Each row is a point on a tangle of strands that fork and nearly touch. The rows are in no order.
(in the rows, 100 means zero)
Two points are linked if the straight distance between their rows is under 24.2. Some points are linked to none.
Z248: 103	98	108	136	80	115	92	115	109	125	98	109	113	115
Z415: 112	95	90	76	122	66	86	72	88	107	89	105	97	82
Z60: 107	102	88	102	120	93	88	107	101	104	123	67	79	113
Z18: 102	98	88	106	112	103	99	106	108	108	131	69	74	110
Z860: 119	103	76	85	132	75	79	88	93	93	91	90	93	104
Z761: 93	99	84	131	96	116	113	108	107	106	122	98	75	103
Z55: 98	96	97	133	87	125	99	114	109	116	108	105	100	110
Z420: 94	110	103	156	81	101	99	108	80	103	94	106	76	107
Z556: 103	103	99	118	95	108	95	107	95	101	113	81	74	108
Z324: 98	100	97	122	92	116	99	110	98	104	113	87	81	108
Z979: 101	99	104	61	101	111	107	96	107	86	90	104	124	87
Z610: 98	100	112	78	95	116	99	117	112	93	86	100	145	95
Z37: 97	86	114	60	109	80	106	73	93	105	98	109	105	76
Z740: 96	95	88	133	94	128	108	115	117	114	114	108	95	108
Z288: 92	104	81	135	97	104	115	106	101	104	121	97	67	101
Z333: 105	95	100	62	113	77	101	72	94	103	94	107	104	80
Z417: 111	106	95	67	105	88	96	82	97	90	90	101	104	92
Z125: 111	102	84	98	124	87	84	106	99	97	116	67	81	115
Z851: 81	89	120	77	100	101	109	99	106	91	82	127	140	88
Z916: 96	100	107	70	97	107	107	100	104	87	84	107	129	89
Z306: 101	93	92	109	97	131	101	110	115	110	124	83	90	107
Z681: 91	107	84	139	95	92	113	103	95	102	123	93	59	100
Z47: 119	103	89	62	115	106	94	97	107	92	104	80	106	108
Z817: 111	106	99	97	99	104	89	106	95	90	105	75	88	112
Z403: 117	105	82	88	123	63	81	78	84	95	80	101	89	93
Z225: 101	106	97	147	82	107	104	114	116	122	101	125	112	126
Z707: 96	97	92	125	94	122	106	111	107	108	119	95	80	106
Z20: 79	87	125	74	96	89	111	81	90	93	88	124	110	77
Z476: 91	111	100	168	80	100	104	109	84	106	92	116	79	111
Z607: 95	111	102	141	87	92	97	103	78	94	104	89	60	109
Z140: 94	86	113	59	104	89	109	75	96	103	97	111	109	76
Z245: 117	104	94	75	108	111	91	103	106	93	109	74	99	110
Z14: 85	95	119	77	96	88	111	80	88	90	83	122	107	78
Z984: 110	103	101	83	98	118	93	109	103	93	104	76	104	107
Z261: 106	102	99	108	97	107	92	108	95	96	110	75	79	111
Z840: 113	96	92	68	118	74	93	73	92	104	91	103	102	85
Z783: 101	102	104	69	100	86	105	81	92	90	87	110	107	84
Z281: 103	99	108	127	80	118	90	118	102	115	96	100	111	109
Z494: 94	110	104	146	83	102	99	109	80	100	99	95	68	108
Z434: 99	100	118	85	91	111	97	124	114	101	89	99	151	99
Z739: 91	110	87	143	97	84	107	102	88	101	118	90	55	102
Z795: 102	96	87	108	107	113	102	106	110	109	132	74	76	107
Z423: 107	109	121	130	65	97	96	109	113	134	96	112	130	122
Z58: 99	92	86	111	101	132	108	110	117	113	128	89	87	107
Z283: 113	111	95	85	105	95	88	102	94	87	98	80	91	110
Z70: 90	104	75	138	100	117	125	119	116	101	117	113	90	104
Z836: 114	103	80	91	132	84	81	104	99	94	108	71	87	114
Z733: 110	99	102	94	95	123	94	113	105	99	109	77	99	107
Z826: 101	97	104	130	84	124	93	115	102	113	103	98	101	106
Z130: 97	89	108	55	106	99	113	81	103	99	96	110	117	80
Z716: 74	79	136	80	100	94	112	84	90	94	88	128	114	79
Z279: 120	104	84	69	124	86	86	86	101	95	98	90	102	102
Z698: 87	99	122	81	96	102	104	113	115	95	83	116	152	97
Z285: 95	103	109	77	96	81	105	78	86	90	84	115	102	80
Z515: 104	110	103	77	94	99	101	98	94	80	85	99	111	93
Z717: 79	88	124	79	100	98	110	94	101	90	81	129	130	83
Z980: 70	76	139	83	99	94	110	90	94	96	84	136	120	81
Z539: 103	95	103	54	106	104	112	86	104	94	95	108	120	84
Z677: 116	105	90	68	113	89	95	85	99	91	93	95	102	99
Z930: 83	102	122	91	89	68	106	72	73	88	75	122	93	75
Z653: 117	109	91	77	106	93	91	94	96	86	94	86	97	107
Z361: 94	98	77	132	98	126	116	118	120	109	118	112	94	107
Z195: 73	83	133	86	99	92	109	93	100	94	79	138	129	87
Z390: 94	101	122	87	89	100	99	121	116	100	86	107	156	101
Z576: 93	109	91	160	87	106	107	115	103	110	97	126	95	119
Z166: 100	102	110	78	95	112	101	109	104	87	84	102	133	93
Z255: 84	93	119	74	101	105	110	107	112	91	83	123	145	88
Z977: 121	104	84	69	123	95	88	96	106	93	103	79	100	109
Z791: 116	110	83	95	121	64	79	85	83	89	81	95	86	104
Z920: 96	111	96	141	93	81	99	103	83	97	113	84	56	107
Z794: 114	101	87	84	123	63	82	74	85	102	83	103	92	87
Z642: 107	95	98	101	97	126	97	112	109	104	117	76	93	108
Z221: 98	93	82	112	106	120	112	107	115	111	133	85	77	105
Z744: 90	109	93	165	86	102	107	111	94	106	96	121	85	113
Z606: 104	106	107	143	77	106	96	112	110	128	99	119	117	123

A fork is a point with three links, a tip a point with one. Leave the first point through the second and follow the links. Name the first fork or tip that comes.
Z37 / Z333 => Z791
Z494 / Z420 => Z576
Z281 / Z248 => Z225
Z556 / Z261 => Z677
Z55 / Z740 => Z70
Z221 / Z795 => Z836

Name the points in between on the shortest way along the links from the first point to the second, in order.
Z58 / Z733 => Z306 Z642
Z47 / Z817 => Z977 Z279 Z677 Z653 Z283
Z248 / Z70 => Z281 Z826 Z55 Z740 Z361
Z610 / Z851 => Z434 Z390 Z698 Z255
